Each row is a point on a tangle of strands that fork and nearly touch. The rows are in no order.
Points whose rows are less than 159 apart are linked; no others are. Some points are linked to none.
(62): [ 21  38  17  14  -3 -24  43 -10 -25  -4  -4  24 -11 -16  26  -8  23  27
  30  10  67  11 -18  -3  31   5 -19 -73 -41   4  -8  19  -3 -12 -30 -28
  52  22 -23  16 -20  -1  -1 -21  12  -6  39   1  18  21  -3  24 -33 -40
 -26 -15  32  45 -24   1  21  52   4   5 -11   1  31  27 -24 -27   9 -37
  -1  29 -19 -26]
(43): [  7 -10   9  57  26 -44   4 -20 -37  31 -44  16   6  29 -18 -19 -16 -28
  16  -8  12  43 -44 -31 -29 -30   4 -25 -26  -9 -26 -10   6 -31  22  28
  56 -47 -11  16  -7  16  29 -45  33  -7   2 -17  11  31 -14  35 -36  32
  76 -49  30  -5  31   0  13  23 -12  30   8 -33  -3  21  -9 -26 -55  -4
 -17  11  -1   6]
(18): [ 78  15 -16  60  11 -69 -21  -8 -21  47 -71  22  14  45  46  -8  31  33
  -5 -25  11  -2 -21 -39 -14 -51  19   2  30  55 -18 -28  20   2  -7   6
  13 -39 -33   4  33  10   3 -19   0  10  -7 -16  39  25 -19  20  -6 -12
   7 -51  35  -5 -22  71  -4  23   7  23  37 -50  14 -27 -30  10   5  15
  35   2 -27 -43]
(627): [-18 -25 -10 -57  24  49 -19  13   0 -27 -15   0  19 -40 -11 -19 -50 -25
 -19  18 -27  -3  55  15  26  60 -34  -4  20  22  -9  45  60  47  14  37
 -28  32  27 -13 -64  10   2  69 -19 -10   2  -2 -42 -18   8   7  16  36
  16  36   6   4 -26 -30 -24 -15   4  15 -12  79 -23   1  30  19  17  21
  24  -8  24   9]
(363): [ 71 -36 -39   9  19 -72 -21   4  17  -2 -49  13  -3  37  49  20  32   3
 -20 -35 -26 -34  11 -53   5 -20  -9  16  20  19  19 -35  -6 -12  27 -20
 -15 -12 -16 -13 -33 -13   5  -6  -6  18 -42 -23  13  -5 -49 -29 -20  42
 -21 -29  -6 -19   2  35   0 -41  -4  44  17 -61  37 -36  27  27  -2  66
  35 -18 -28 -18]
(463): [ 13  20 -11  50 -18 -49  -6  12  -9  13 -26  -5  24  28  -7 -11  26  34
  -7 -38  -2   5 -34  -9 -67 -34  34  11   4  -8  18 -23 -37   2  -3 -33
 -43 -13 -34 -26  42 -31   1  -6  15  16  -2  12  24  -4   7   5  -7 -46
   8 -20  -8 -24   9  18   8  35 -10   3  45 -28  14 -39  16  18   6  16
  -2   3  10 -33]
(630): [  3   0 -27 -38  39  27 -25 -10  20 -41  -3  21  17 -42  -6   4 -39 -18
  -6  40 -22 -27  21 -38  24  44  -3 -31   3  14 -26  11  28   6  21  30
  -7  47 -11  19 -26  -3  -3  37 -31 -10  -7  18 -51 -10 -14  16   6  35
  11  40   9  21   2 -35   7 -11  14  -7 -23  51  10   7  71  22   9  22
  14 -14   3  -7]
(126): [-77 -58  21 -85 -15  46 -12 -35  16   8  19 -39 -34 -17  -3  39 -51  -4
  -2  53   5 -13  50  29  14   2   7  30  38  11 -17  -5   5  49  -9  52
   1  12  14   0  -6  36 -17  46 -73 -12 -28  46 -26 -13  73 -56  51 -18
 -14  38 -33 -23 -32 -23  15 -49   3   3 -24  23 -18 -13 -22  12  20  14
  -5 -23   5  39]
(619): [ -9   6  -2   2   3  -5  11  -4   6 -13  18 -11  10  -3 -18 -23 -19 -15
  -1  12 -11  -9   2 -22 -13   1  21  -3 -29 -12   7 -29 -23 -18  28  -5
 -27  -9   2  -2  13 -19   5 -26  -2  11  -7  30  -8 -19 -19   2 -25   0
  13  11 -36  -9  19 -17 -11  -1  25   2  -1  14  -6  18  42   2  -7   0
  -3 -32  14  -7]
(797): [ 26   2   8 -26   3 -21   8  -1 -12  -9  14  21  29 -15  11  12 -30  -5
  -4  -2  13  -3  21 -46  22  12   5 -32 -32  17  -5 -13 -16   9   3 -14
 -11  16  -2  14 -24 -35  -1   2 -19  13  11  14  -2  15 -29  12 -24  10
 -33  13  11  11 -18 -14 -28   6   7  23   2   9  26  -1  42  21  16 -19
   8 -13 -15 -23]
(493): [ 20   1 -32 -25  37 -50   4 -30  -9   3  18  44  10  -5 -29  16 -15  44
 -25 -13 -10 -33  -5 -85  39  10  23 -21 -22 -11  -8 -39 -20 -46  24 -13
 -20  21 -26   8  -4 -29 -27 -37 -18   8  -9  32 -33 -12 -18   9  -1 -35
 -12  22  10  -3  26 -27  21  -6  34  15  -3 -17  37 -16  70  -8  26  31
   0 -40 -25 -22]
(483): [ 49 -35 -30 -21  24 -32  -2   1  17 -29 -34  25   2  13  35  36 -12 -40
 -12 -19 -41 -26  29 -44  22  22 -24 -18  -2   8   2 -16   4  -9  22   4
  -8 -19  12   4 -62   1  24  17 -12  21 -29  -6  -7  12 -59 -21 -19  74
  17  -8 -19   7  10   8 -33 -37 -17  39   8 -15  19  22  28  18 -13  47
  21 -29 -14  -2]
(304): [  7 -16  -7  16  64   5 -16   7  18 -38   3  30  22   5 -10 -19 -24 -18
   2  17 -48  18  14 -25  -9  56 -34 -11  -6   4 -35 -20  36 -47  18  37
  18 -26   2  13 -32  39  10 -42  36  -9 -30 -20 -27  -4 -37  31 -27  39
  69 -10   7  14  54 -34  11  -2   9   2 -20  39  26  22  40 -17 -59  19
 -20 -27  29  -3]
(329): [  3  30   4  27 -63  17   5  19  43  28  21 -17 -12   3  -2  27  67  36
  -9 -58  43 -19 -55  71 -14 -17 -37  36  24 -27   1  10   6  47 -68 -35
  -1 -20  -8 -31  46   8 -22  38  18 -14   3 -24  33 -21  15 -39  83 -45
  -8 -38  -7  37 -32  41  21  25   0 -85  22 -61  -4 -29 -72 -35   1 -26
 -24  62 -21 -11]
(605): [ -5 -21 -12 -18   5 -35 -24   6  31 -20 -24  -2 -12  31   0  22  20  46
 -11 -53 -21 -20  29 -13 -43 -16  25  26  37 -28  12 -16 -37 -14  31 -45
 -82  20  -5 -21  21 -30   5   5 -29  45 -38  28 -18 -33  13 -55   6 -22
  -2  -2 -49 -36   8  17  -9  -9  -1  30   4 -36  22 -69  65  17  54  57
  30 -26   8   5]
(518): [ 56   1 -26   9  16 -80 -13  13 -10  16 -40  18  20  31  40  25  18  24
 -21 -38  -9  -9  16 -55 -10 -18   7  11   9  24  21 -33 -15  10  10 -34
 -37  -9 -16  -6  -7 -26 -10  -5 -12  26 -20 -10  13 -11 -38 -21 -11  10
 -42 -17  -1 -18 -13  34  -7 -19  -5  31  21 -46  37 -46  30  29  25  37
  30 -19 -24 -27]
(90): [-86 -65  18 -77  -1  58 -15 -23  -7  16   7 -24 -28 -16 -19  34 -38   6
   1  34   4 -15  78  42   6  22  -7  32  22   3 -26   9   5  53  -3  37
  -9 -21  45 -21 -11  23   4  53 -51 -12 -19  42 -19 -11  60 -63  35  10
   6  25 -47 -27 -41 -19 -26 -65 -14  30 -11  43 -32 -10 -26  19  36   9
   6 -30  26  35]
(114): [  8  24  43 -13 -22  49  15  23 -11 -19  31  -2   4 -30  29 -32  -3 -16
 -10  10  31  21  23  12  44  32 -21 -20 -34  16   1  33  12  10  -4 -12
 -14  28   1   9 -30 -18   1  25   7  -1  19  -8  -1  23   9  19 -22  10
 -26  10  27  14 -34 -33 -18  21  18  19 -20  43  14  13  -9  -3  -1 -36
   0  11  -4   5]
(54): [-64   1  20 -12 -32  36  16  11  23  19  13 -47 -21  16  13  19 -11   5
  -3 -12 -12  -2  36  83 -64   7   6  51  27   7  35   7 -29  45 -12  -2
   5 -24  60 -10  37 -18  26  16  12 -10 -30   3  20 -31  45 -73  -5  22
   9  14 -58 -27 -11  23 -39 -45 -10  30  20  15 -18 -50 -36  33  13 -30
  16  -5   0  45]
(197): [-40  10 -22  42  -3  26  11 -13  -6  -4  31 -42  -3   5 -65 -33   6 -38
  25  36 -14  13 -18  48  -9  -6  16  36 -17 -38  42   9 -23 -36   8   5
   9 -33  29 -23  37   9 -12 -46  48 -19  20 -21  15  -6   7  35  -5 -11
   3   9   9 -25  63 -12  24   0 -11 -44  18  -4 -70  40  -9 -30 -38 -14
 -15   0  47  39]
(209): [-42  -4  31 -48 -45   9  10   5  19   5  33 -27 -15  -4  -3  13 -38   5
  -5  -9  10   3  25  19 -16 -17   9  37   4   0  21 -21 -24  30   1 -11
 -14   7  32  -4  29 -23   1  32 -41  11  -3  40   2 -15  28 -41  24  -4
 -21  38 -43 -32 -21  -5 -18 -17   8  23  -3   9  -3 -35  -4  19  40 -25
   0 -17  -3  12]
(666): [ -9  23  29 -46 -10  40 -28 -13  22 -38  47 -17   2 -59  10 -27 -10  -9
  -1  48  16  -2   5 -28  67   7 -10 -22 -22  15   5  15   2   6   2   1
 -11  62 -17  23 -15  -4 -37  20 -39  -9  -6  15 -32   3  38  24  25 -13
 -38  41  42   5 -38 -26  31   9  22 -14 -43  40  11  -9  18  18  25 -18
 -10   9 -16  -2]
(442): [ -8 -11 -29  74 -44  23 -17 -14  -5  11  11 -38  15  21 -39   3  44  11
   4 -24 -17   8 -48  50 -72 -43  48  23  58 -52   9  26 -52   0 -26 -36
 -11   0 -11 -25  64 -21   1   4  41 -28  35 -33  48 -12  26   3  36 -24
  28 -16   3 -20  59  21  -3  43 -53 -39  47 -56 -22 -46 -16  -3 -16  12
 -29  39  -1  -7]
(576): [ 12  -4   7  40  36 -32  12 -20 -21   0 -16  16  16   9 -14 -23 -27 -20
   9   6   1  20 -21 -34 -13   6   0 -25 -33  -4 -17 -20  -2 -36  22  21
  30 -36 -13   7 -16  10  13 -53  28  -1  -6   2   9  12 -22  28 -43  21
  59 -28  22   5  37 -22  10  21   6  25  21  -9  19  22  26 -18 -55  -1
 -20 -17   6  -1]
(473): [ 12 -26   4 -46   7  42  -8  26  -8 -15  -5  20  33 -39  10 -18 -42 -28
 -20   0  -9   7  52  18  44  56 -37 -15  10  17 -12  41  42  45  18  16
 -17  28  12  -3 -72  -6  10  53  -1  -5  13 -14 -20   4  -2  11   0  46
   3  28  20  16 -28 -26 -42  -5  -4  36  -1  60  -7   0  29  30   1   8
  16   0   7  10]
(585): [ -1  -1  -6  49   1 -35   9   8 -13   6 -27  -9  14  25 -22 -39   6 -23
  13 -13 -26   7  -8  10 -50 -21  17   9   0 -17  13   0 -33 -21  38  13
 -28 -44  18 -11  12  -5  34 -53  41  13  -2  -5   6  -2 -15   8 -33  12
  48 -36 -30 -21  49  19 -10   3 -11   2  13 -12 -21  17  18  25 -44  17
  -5 -12  45  10]
(444): [ -4  23 -11  45 -66  25 -14   4  39  18  28 -33 -17   7 -17  15  55  17
   6 -46  11 -19 -57  60 -39 -33  -3  26  26 -34  -1  33 -15  29 -48 -55
  10  -2 -13 -27  51  -9 -23  28  26 -19  20 -34  47 -25  20 -23  85 -51
   6 -35  -5  29   1  28  18  19 -29 -77  39 -70  -4 -40 -48 -44   3 -19
 -18  58 -21 -11]
(354): [ 56   8  19  40  17  -3  43  16 -29  31 -37  59   0   3  44   5  40  31
   0  -9  54  20 -33  14  12 -17 -26 -33   9  31 -39   8  61  -2  -4  12
  71   1 -38  21 -11  25  23 -16  14 -21  34  -2   0  52 -22   6 -34   3
  -9 -44  40  33 -55  57 -35  44  14   2 -10 -13 -11  52 -70 -25  19 -32
  18  32 -32 -10]
(242): [ -9  11 -17  62 -25  21 -34   9 -30  29 -39 -13  -2  13 -44 -25  56 -20
   9 -21   8  19 -49  32 -42 -48  48  13  32 -46  -5  50 -52 -25  -9   2
  22 -30 -35   7  46 -22  21 -25  41 -31  34 -55  52  13 -10  28  15  17
  21 -19   6 -27  58  15   7  31 -52 -47  15 -55 -57 -17 -55 -12 -31   1
 -41  49   9   6]
(147): [ 47 -28 -40 -28  53 -42 -14 -23   3 -14  -3  59   8   5  -3  33 -20  28
 -14 -17 -36 -61  15 -80  48  20   8 -22  -5 -15 -12 -27   5 -41  18  -5
  -5  19 -10  12 -21 -19  -8 -22 -19   5 -17  27 -37  -3 -41 -11   5  15
 -11  22  10   9  41 -42  20 -34  19  25 -11 -31  46  -3  76 -12  19  56
  14 -45 -33  -2]
(85): [  2   7  20  60  -7 -22  12   4 -32  28 -52  28  -4  27   8 -24   7 -38
  23   4  29  37 -51  -7 -30 -33  19 -30 -18   9 -32  12  24 -28  23  13
  68 -36 -15  14  -9  17  31 -26  26 -11  25 -22  17  39 -21  27 -38  24
  52 -44  39   9   0   7  -7  28 -11  13   8 -12  -9  35 -37 -36 -44 -27
  -5  20   2   5]
(203): [ 68  19 -14  34  10 -71 -11  14 -21  34 -55  19  24  38  46   6  23  29
 -16 -29   5   3  -7 -46 -23 -31  12   4   7  49   2 -32   6  17  -5  -7
 -16 -24 -30   5  18  -9  -9 -22  -8  13  -9 -13  38   7 -31   9 -16  -7
 -24 -33  16  -5 -23  59 -18  13   3  27  35 -42  27 -25  -4  27   6  10
  28  -3 -26 -39]
(293): [ 20  -9 -36 -27  60  17 -39  -3  18 -47 -19  38  17 -25   3   9 -30 -17
  -9  26 -52 -28  22 -41  18  62 -22 -22   7   9 -28   8  41 -14  12  30
   6  34 -10  20 -35  13  12  29 -13  -6 -17   1 -52  -7 -27  11   7  59
  38  36   8  24  22 -35   8 -20  -1  -4 -12  47  27  16  67  11  -3  43
  17 -26  11  -7]
(781): [-64 -30  50 -70 -32  50 -16 -24  35  19  46 -50 -43  -4   3  35 -61 -23
 -12  44 -14 -14  22  39   3 -11  14  48  34   7  11 -21 -25  22  -6  28
  22   8  16  15  15  46 -28  22 -53  10 -37  29 -22 -26  72 -53  40 -17
 -34  40 -16  -9 -22  -3  30 -45  16 -12 -11  10  -2 -19 -36 -15  11  -4
 -14 -23 -32  65]
(427): [-17 -24  18 -52 -24  10  17  12   0  -1  24 -11   4 -21   8  16 -40  -2
  -4  -2   8   9  39  -2   3  -3  -1  11  -2   0   5  -6  -7  41   5  -7
 -34   6  22 -10 -10 -33   1  37 -46  15   9  29   0   6   5 -23   8  20
 -27  28 -31 -21 -30 -22 -35 -20   1  35 -12  20  -8 -16  16  32  43 -22
   4 -14   9  -1]
(391): [  9   8 -10  57 -14 -39  -2  19  -9  12 -36 -11  16  21  -2 -25  19   1
   2 -25 -13   2 -29   8 -77 -41  32  14   8 -10  17  -8 -36   1  18  -4
 -31 -35 -14 -13  38 -27  26 -19  26   9  -1  -1  25   8   0   4 -23  -8
  29 -30 -16 -19  22  22 -12  15 -15   2  35 -25   1 -19  12  32 -21  19
  -1   1  22 -13]
(633): [-34  -3 -29  20  29   3  10  -9 -19  -2  16 -11  19  14 -81 -46   3 -23
  32   9 -19  31  -4  29 -23   0   4  13  12 -41  20  -6 -13 -40  10  34
 -14 -39  37 -17  34  32  -6 -78  64 -40   2 -19 -12 -11 -11  45 -12   7
  15  -7  -5 -33  67  -7  25   1  -5 -33 -13  -9 -63  43  12   0 -43  18
 -10 -14  61  54]
(350): [-14  -9 -23   4  65  16  -9  20  11 -51  26  17  16   9 -34 -22   4 -16
   2  22 -68  11  21  -6 -27  48 -10 -12  19  -4 -27   1  33 -48  16  48
  -3 -28  22   3 -29  40  -1 -43  35  -7 -25 -12 -46 -24 -38  30 -23  23
  38 -13 -36   7  44 -18  -3 -26  11 -18 -44  59   8  31  33 -13 -36  19
  -9 -43  55  15]
(673): [ -4 -11 -10  36  25 -19   6   8 -24   2  -5   5  26  19 -56 -38   0 -38
  22  -4 -18  33  -6  11 -28   0  -1  -8  -4 -24  -4 -11  -5 -37  30  40
  -3 -59  31  -3   3  31  17 -72  60 -13  -3 -22  -8   0 -24  37 -36  19
  55 -38  -6 -24  64  -6   8  -3  -7 -11  -8   1 -33  36   4  -1 -60   8
 -17 -14  59  36]
(327): [-12  -7   2 -34 -23 -40   0  27   3  12  -8   7  16  14  15  45  -3  46
 -14 -43   5  21  34 -15 -25 -20   1  25  25   1  21 -33 -17  42 -12 -41
 -54   6   7 -21  24 -42 -17  35 -48  23 -12  13   8  -9   7 -33  31   1
 -44  11 -28 -41 -37  25 -24  -9  -2  35   7 -13  19 -80  26  50  69 -12
  11 -12   7 -13]
(289): [-68 -12   8 -41   7  86   1 -17  28  -7  49 -52 -35  -4 -11  19 -25 -33
  -2  53 -50   4  32  52  -8  25  19  38   6  18  25   5  15  -8   0  23
   6   7  53  -5  15  50 -14  12   1  18 -39 -11 -19 -41  50 -31 -11 -27
 -29  31 -29 -14 -15  -9 -10 -54 -10 -14 -23  64 -47   9 -34 -15  -1 -22
   9 -12   2  52]
(226): [-67 -13  17 -44 -12  61 -14 -30  33  10  50 -58 -46   5 -11  27 -43 -25
  -6  52 -33 -13  19  49  -9   4  22  55   9  15  28 -17 -17   7   9  14
  22  15  34   7  36  47 -23  -1 -27  15 -44  15 -21 -41  58 -44  14 -22
 -21  39 -34  -5  -3   0  15 -58   6 -29 -20  25 -31  -2 -33 -12   0 -15
  -4 -14 -18  57]
(68): [ 21  22  -7  26   0 -68   3 -11 -27  20 -16  19  15  22 -11  -7  15  37
  -8 -35   8  -4 -23 -52 -24 -22  22  -5 -26  -2   4 -36 -38 -17  -2 -29
 -23  -2 -31 -13  14 -31 -11 -26  15  24   3  20  17 -10 -17  13 -18 -43
  -6 -12   1 -21   7  11  18  17   9  16  38 -31  31 -18  36   9   8   9
   3  -4  -8 -40]
(80): [ 10  28  16   1 -27 -12  45  32   0  36 -13   5 -21  -5  31  42  64  78
  -2 -38  82   7 -34  44  57 -12 -57  11 -27 -36  11  -4  -1  39 -71 -38
  10   7 -15 -14  22  27 -13  18  10  -1  24  -7  16   4  -2 -17  40 -57
 -34  -8 -20  42 -33  32  31  40   6 -67 -23 -24  -1  33 -80   3  18 -20
 -42  59  -5 -28]
(415): [-29   6   6  -2  10  43   4  21  16 -30  31 -24   9  -3 -21 -31  -6 -49
   2  41 -34  16  23  24  -9  52  17   0  -4  16  20  14  26 -24  26  16
 -18 -17  37  -4 -22  21   4 -10  34   8  -5 -18 -17 -22  -5  11 -42  -1
  -2   5 -10  -1  10 -22 -17 -10  16 -11 -17  81 -36  24   6 -27 -31 -18
  -4 -14  30  14]
(408): [ -4  -7 -26  62 -18  -1 -29  -5 -31  22 -19 -19  26  17 -47 -15  48   9
  -2 -30 -15  27 -48  29 -63 -45  55   8  59 -63 -11  29 -75 -27 -22 -12
 -17 -17 -32  -7  52 -17  18 -14  47 -33  29 -41  45  16   7  26  15  -2
  23 -20   9 -30  63   9   9  57 -55 -19  27 -61 -30 -35 -10  11 -21  31
 -45  47   4  -6]
(436): [ 30  -6 -10 -41  22  -5 -14 -10  -1 -20  15  35  33 -37  -2  19 -37  -3
   0  17  -4 -20  27 -46  46  28   1 -39 -21  22 -11  -1   5  13   7   0
  -9  32  -6  24 -25 -26  -5  19 -26   2   2  15 -22  11 -23  11 -13  22
 -15  26  21  20  -4 -30 -12   2   3  17  -4  14  26  -8  60  23  20  -1
  10 -10 -19 -12]
(751): [ 58 -50 -44 -17  21 -45 -18  -9  19 -37 -39  31 -11  32  32  40  10 -13
  -5 -32 -49 -47  28 -51  30   0 -25  -8  11 -11  11 -15   0 -24  23  -3
  -7  -4   6 -12 -57  -7  21  13 -20  21 -40  -4  -5   1 -58 -32 -17  74
   2  -7 -16  -3  21  12   0 -62 -18  43   4 -52  27  13  33  12   0  74
  28 -33 -24  -6]
(217): [ 17 -10  40 -29 -13  56  17  42 -31  -8  20  10  18 -38  30 -31 -14  -8
 -37  -6  21  29  38  31  58  47 -38 -18  -6  14 -12  47  36  33   8   6
 -13  33  -1  12 -63 -28   5  40  16   0  23 -26  -4  24  16  18 -12  35
 -27  16  36   8 -34 -31 -32   1   3  43 -13  47  16  -1  -7  22   4 -20
   2   5  -2  15]
(661): [  8 -10  -6  17  84 -10  -5 -24   2 -26   4  42  11  -5  -3 -19 -31   8
  -2  10 -26  10 -10 -48   3  39 -23 -14 -22 -13 -32 -32  25 -51   6  29
  29 -10 -12  15 -15  22   9 -59  27 -17 -36   4 -17   7 -23  28 -35  30
  68   1  21  12  48 -43  27  11  25  21  -9  -4  35  10  59 -18 -51  20
 -27 -27   3  -1]
(765): [  4  41  41 -36  -9  22 -16 -12  14 -32  53  -3  -7 -56  18 -36   9  14
   4  37  36  -3   9 -24  81   3 -21 -41 -37  13  11  21 -18  -7 -22 -26
   5  58 -11  26 -10  -4 -39   7 -33   1   6   6 -28  15  39  29  28 -38
 -43  33  46  26 -34  -8  42  22  17  -9 -38  36  26  -3  -1   1  26 -22
 -16  20 -21  -5]
(608): [  3  42  31  -4 -25  -2  43  10 -12  -6  31  -5 -29 -15  31 -10  36  22
   8  -5  61   1  -5  13  53  -7 -29 -33 -53  -1  15  11 -21   1 -58 -44
  13  29  -3   4   4  -3 -12   8  -7   2  34  10  11  25  11  15   7 -53
 -38  -1  13  42 -34  -8  23  41   8 -17 -27   8  29  26 -43 -20  15 -39
 -16  30  -4 -19]
(715): [ 10  34  20  14 -47   8  29  30  25  38   3  -6 -17  -3   8  30  76  54
 -10 -51  69  -4 -49  74  11 -16 -50  35  -2 -26   4   0   9  51 -67 -23
  -2 -26 -18 -28  40  11 -11  32  11 -13   7 -15  28   2   2 -32  61 -39
 -19 -26 -14  32 -41  31  13  29   6 -76   2 -39 -12   5 -84 -19   8 -20
 -34  60  -5 -23]
(146): [-46 -33  -7 -61  29  55 -25 -11   9 -34   4 -28  -7 -27 -12   4 -34 -15
  -2  41 -22  -4  47   7   7  38   0   1  18  19 -18  30  45  36  18  51
 -30  39  20  -6 -36  21  -5  62 -50  -7  -5  18 -49 -22  24  -6  18  16
   2  38 -28  -1 -22 -32 -15 -28   8  -2 -40  75 -31   0  25  12  21  21
  23 -16  23   6]
(25): [-17  24   5  54 -38   5   5  10 -32  25 -36 -17  -7  16 -30 -29  27 -33
  20  -3  19   9 -47  29 -40 -33  40   5 -10 -22  10  31 -24  -9  12   3
  15 -38 -11 -10  30 -20  21 -20  35 -17  36 -23  41  19  -8  21 -13   1
  24 -21   1 -11  28   5   1  15 -35 -32  23 -35 -40  16 -40 -15 -36 -20
 -23  22  25   3]
(179): [-46  -3   9 -24   1  61  13  14  14 -20  38 -37  -7  -5 -14  -9 -13 -38
   4  35 -40  10  31  42  -4  43  19  18   0  20  29  17  24  -5  18  18
 -28 -12  53  -9 -15  24   7   6  21  13 -12 -13 -10 -25  14 -11 -31  -8
  -6  20 -34  -9   0 -16 -30 -31   3   1 -14  82 -46  18 -18 -24  -6 -29
   9 -10  19  27]
(407): [ 38 -21 -39 -17  74  -3 -22 -20  11 -42 -14  55   5  -7  16  24 -25  10
 -13  11 -55 -39  19 -57  27  48 -14 -25   3  -7 -24 -13  29 -41  10  14
  12  18 -16  21 -24   3  12  -6 -15  -3 -31  10 -36   5 -37   4   1  50
  26  27   7  23  47 -44  16 -32   3   9  -2  -1  44  22  74  -4 -13  51
  10 -42 -11  -1]
(722): [  1  23  21  52 -24 -11  25  16 -31  21 -48   8 -15  17   0 -24  27 -28
  24   3  46  20 -49   6 -30 -26  25 -24 -28  -2 -16  18   8 -15  13   8
  39 -27 -25   2   1  -6  21 -14  21  -6  39 -11  29  37 -26  18 -32   0
  22 -36  26  15  -6   2  -6  28 -15  -7  11 -19 -10  39 -48 -29 -34 -33
  -7  22   4  -6]
(79): [ 20 -19 -11  -3  22 -16  -2  12  13 -26 -15  16  13   9  16   6 -23 -44
  -5  -1 -43  -7  27 -32  -4  34 -15 -13   0   8  -6  -8   3 -12  30  12
 -12 -27  12  11 -50   6  27  -1   6  18 -17  -4 -14   6 -47  -2 -32  54
  39  -9 -33   8  20  -2 -35 -19   1  26  -3  29   9  29  33   4 -30  20
   5 -30   4  -6]
(762): [  4  -5  17 -36 -27  -4  23  24 -20   0  22  13  18 -11  19  15 -27   4
 -10  -9  21  17  22 -13  12  -5  -8  -3 -17  12   3  -9  -8  37 -10 -12
 -29   8   8  -3 -11 -41  -3  20 -25  14  22   9  13  17 -11  -3  -8  15
 -46  19  -7  -8 -36 -10 -38  -8   1  30  -4   9  18 -12  18  31  33 -36
   6  -1  -2 -13]
(636): [-51 -19  -4 -54  14  52 -29 -11  24 -29  11 -40 -14 -43  -3 -11 -32 -16
   2  62  -4  -6  15  -3  25  19   1  -3  19  15 -11  26  47  36  22  52
 -18  71  -2   6 -30  16 -26  60 -53 -11 -10  18 -48 -17  50   7  35   7
 -17  49  -6 -12 -33 -33  19 -24  19 -19 -47  55 -15  -7  22  28  15  20
  17   3  13   5]
(654): [  0  39  18   3 -35 -24  48  14 -12  13   5   9 -32   1  27  14  51  45
  15 -21  66   2 -24  17  46 -18 -39 -20 -44 -20  14  -1 -17  13 -68 -51
  17  22  -9  -8   8   7 -12   8  -1   9  43   3  19  10   8   2  30 -65
 -38  -6  -5  40 -29   9  31  41   0 -37 -21 -16  20  36 -51 -16  18 -33
 -21  48  -4 -31]
(371): [ 82  18 -17  43  16 -58 -13 -14 -24  60 -58  43   8  41  40   3  29  50
   9 -27  15  -6 -26 -29  13 -48   3 -10  36  63 -21 -23  53  -2 -17  12
  63 -34 -14  17  30  28  13 -29  -7  -3   3  -2  38  29 -21  26  -8  -4
   7 -51  44   3 -39  88 -19  25  18  24  22 -49  -3   3 -53  -5  19  -7
  41  13 -40 -47]
(138): [-52 -13  51 -61 -59  26  -1 -10  36   8  56 -36 -38  -5  -4  22 -53  -3
  -5   9   3  -7  18  36   6 -25   4  47  18   1  12 -24 -30  26 -13  -8
   9  16  30  11  18   7 -15  31 -51   9  -8  40  -7 -17  57 -46  41 -17
 -30  40 -13 -20 -25  -3  21 -19  24   7  -2   1   2 -34 -27   2  38 -25
  -4 -20 -17  38]
(57): [-27   9  14 -46  -2  49 -36 -15  44 -37  36 -45  -6 -47   5 -22 -27 -20
  -2  67  -1  -1  -3 -23  42   6   4   3  -2  10  -2  21  23   4  22  29
 -12  81 -20  22 -23   6 -34  36 -52 -10 -14  12 -40  -5  49  16  33 -10
 -30  44  16  -4 -29 -27  37 -11  26 -21 -52  44  -4  -5  25  16  11   6
   2   8  -8  -6]
(305): [-40  22 -22  37 -18  45  16  -9  12   9  39 -57 -32   1 -30  -3   4 -50
  24  33 -26  -2 -14  76  -6   1  10  57 -18 -13  56  22   0 -21  -2 -16
   8 -25  53 -15  33   8 -17 -28  39   2  11 -26  21  -7  26  11  -3 -20
   1  10  14 -11  45  -3   8 -22 -19 -42  29   5 -63  34 -44 -39 -23 -25
  -3   7  26  48]
(727): [-22  13 -17  60 -64  26  -6 -19  21   5  33 -52 -18  13 -34   5  24  -2
   8 -25 -18 -10 -38  65 -58 -40  19  46  20 -39  22  28 -42  13 -14 -51
  10   6  12 -24  65 -31 -15  12  33 -12  26 -15  41 -34  36  -9  49 -31
  20 -10   3  -2  36  18  17  17 -39 -48  54 -54 -13 -38 -31 -21 -13 -10
  -9  38  -6   5]
(708): [ 20  12 -17  -4  15 -72   3 -18 -22  16  -2  27  17  15 -19  18  -1  38
 -15 -32   8 -20  -6 -78  11  -3  12 -11 -35   0   3 -44 -34 -32  10 -36
 -22  13 -22  -1   0 -35 -19 -25   0  29  -1  28  -7 -15 -21   7  -5 -44
 -21   6   3 -15   7   1  11   3  20  16  24 -23  33 -26  56   8  27  10
   5 -21 -14 -34]
(334): [ 44  12   3  46   6 -36   7  -4 -28  51 -60  48   0  25  24  -2  25  22
  23 -16  38  10 -55 -18 -11 -44   2 -31  17  31 -35  -9  54  -8 -10  14
  75 -20 -36  19  14  24  27 -31   5 -10  25  -4  24  40 -23  14 -23  -1
  13 -53  45  19 -43  55 -21  28   5  14  10 -33 -11  38 -64 -26   9 -26
  27  25 -35 -31]
(404): [ -7  34  38 -10 -44  16  28   7  -4 -11  47 -16 -20 -17  19 -18  12  -1
   8   7  40   4  -7  10  25  -6 -14  -6 -43   1  22   3 -23   5 -27 -33
  -8  20   6   3   6 -18 -12  15 -16   2  25  17   7  18  16   1  -2 -28
 -40  12  12  13 -27 -26   2  20  13  -6  -6  17  18  20 -25 -19  12 -46
 -10  10  -5 -12]
(310): [ 33  27   9  34  11 -30  49  -2 -27  13 -19  41  -5 -13  39   7  30  26
  26   6  65  19 -29   4  21   1 -23 -69 -14  14 -26  29  37  -5 -24  -8
  80  21 -35  27 -27  12  22 -23  19 -12  42  -4  20  33  -7  11 -42 -24
 -21 -36  31  46 -28  26   2  48   1  13  -6 -13  27  34 -44 -36  11 -31
   8  38 -25 -14]

A fork is a point with three links, a tip a point with one. Leave the first point through the second and follow the links. Name the first fork or tip that comes.
(203) / (18) | (608)
(708) / (68) | (305)
(415) / (179) | (781)
(114) / (217) | (765)
(781) / (226) | (415)
(310) / (354) | (79)
